A landscape with many valleys, sampled at points; each row gives a point and its height.
A ball rolls from a point to whichever of its 4 nearest points has the largest drop for the distance, and stops where none of them is lower. Distance is the straight distance between rows; heights are no part of it.
Midev: [117 106  88 126 164 108  98 116]  h=54.8
lunu: [123 105 109 194 108 117 138 104]  h=38.7
Mobu: [139 105 163  67 142 145 111 148]  h=30.1
nonit: [130  93 100 176 126 123 126  93]  h=32.4
ped: [119 132 110 191 117 115 158 156]  h=58.5
Gav: [ 86 111 112 151  98 149 157 131]  h=55.1
zut: [154 178 162  89  75 113 133 175]  h=61.1
dulek: [176 115  99 164 150 111  93  92]  h=26.4
lamid: [ 98  83 100 122 142 139 112 105]  h=10.4
dati: [ 94 121 104 163 103 133 163 144]  h=52.4
sifid: [109 113 146  75 164 150 107 151]  h=29.9
ses: [126  85 148  76 119 161 118 116]  h=5.0
bul: [156 176 169  97  62 111 147 166]  h=59.9
Rati: [163 111  89 147 166 100  93 101]  h=23.4
lib: [ 72 163 121 124 174 115 118 141]  h=27.4
fet: [181 152 101 143 167  96  87 113]  h=24.9
lovem: [190 183 113 131 165 107  92 122]  h=32.3
guma: [103 118  92 115 175 104 108 136]  h=36.9
zim: [109  99 150 102  96 171 141 117]  h=33.0
pameb: [149 103 108 184 129 122 119  91]  h=28.7
bifam: [170 122 118 194 123 125 115  91]  h=29.4
sepi: [156 158  91 140 177  81  98 124]  h=16.3
tel: [189 133 112 166 130 136  93  87]  h=31.1
zusi: [140  96  87 153 152 104 106  99]  h=28.1
Riv: [156 124 177  97  65 153 149 109]  h=52.9
duluv: [120 147  87 137 177  84 107 130]  h=30.2
fal: [123  93  95 160 134 115 125  95]  h=33.8
zuru: [ 92  94 133 121  96 166 145 110]  h=54.1
Valut: [109 185 105 159 162  88 144 105]  h=45.5
Sipav: [118 177 107 151 174  86 130 126]  h=36.6
kobeg: [113 126 158 108  78 166 150 123]  h=35.9
lapa: [115  85  93 143 141 123 111  98]  h=39.8
Dusib: [ 82 141 108 129 104 135 162 178]  h=58.9
saro: [163 202 117 146 164  92 123 131]  h=46.5
Zofis: [168 104 171  70 128 133 125 141]  h=38.2
kora: [ 89 116 116  98 173 128 105 139]  h=32.5
malu: [ 83 131 110 133  93 141 164 167]  h=57.4
gubo: [ 98  86 111 116 124 153 121 106]  h=60.1
ruvi: [ 95 125 106 166 112 122 164 161]  h=55.2
gobo: [103 161  96 136 180  87 115 138]  h=28.3
Pumi: [166 116 171  66 146 114 128 157]  h=49.0
kepar: [ 91 150 103 123 175  96 116 133]  h=23.5
git: [ 86 139 126 117  89 149 163 164]  h=61.9
supe: [ 91 148 173  96 169 143 125 154]  h=17.6
dinu: [173 142 126 188 120 142 111  95]  h=35.6
Kena: [131 156 169 106  62 145 155 161]  h=54.6
rik: [172 126 174 100  68 126 161 108]  h=57.7
vubu: [118 154 161 103  70 156 159 166]  h=60.0
fur: [133  97 163  83  99 167 130 114]  h=5.3
Niri: [ 93 117 138  80 162 136 104 147]  h=27.6
rebe: [ 99  85 125 110 113 160 127 105]  h=62.7
par: [171 115 106 176 130 121 107  85]  h=25.0
venuf: [106  85 133  92 130 164 115 116]  h=35.2
suve: [164 221 130 149 143 112 156  98]  h=66.6
nutu: [105 109 104 181 108 136 159 124]  h=47.2
sagez: [139 138 175 105  66 154 158 128]  h=47.3
Bevud: [143 119 173  71 149 133 120 160]  h=39.7
bar: [143 194 109 161 167  83 135 124]  h=45.8
Fira: [118 137 176  77 162 138 120 165]  h=32.2
febor: [146 138 120 208 118 120 140 134]  h=52.8
num: [151  96 164  77 105 158 130 115]  h=18.8
zamen: [120 100 155  71 141 149 109 137]  h=23.3
kuz: [ 92  90 105 148 113 146 146 107]  h=63.1
nesur: [162 150 180 112  59 129 166 132]  h=52.0
nivam: [ 84 146 154  96 163 141 115 156]  h=22.8
gimi: [102  95 130  89 156 145 103 130]  h=35.7
naler: [131 126 111 206 112 121 145 114]  h=46.3
lom: [121 167 146  81  71 140 131 184]  h=70.0
Pizi: [156 124 183  79 144 108 140 169]  h=53.0
Ger: [159 153 129 207 110 138 125 135]  h=45.4
Ditu: [145  98  92 169 138 113 117  96]  h=31.4

Two balls start at each pair of points below. Name the first point that both come to, or write never.
dati and zuru | never
Gav and rebe | never
kuz and zim | never
Niri and sifid | never

Where does a ball stop that starts at each point below?
nesur | ses
Ditu | Rati
ruvi | par
fal | Rati
saro | sepi
Valut | kepar
kora | supe
Bevud | ses
git | par
Dusib | par
naler | par
rik | ses
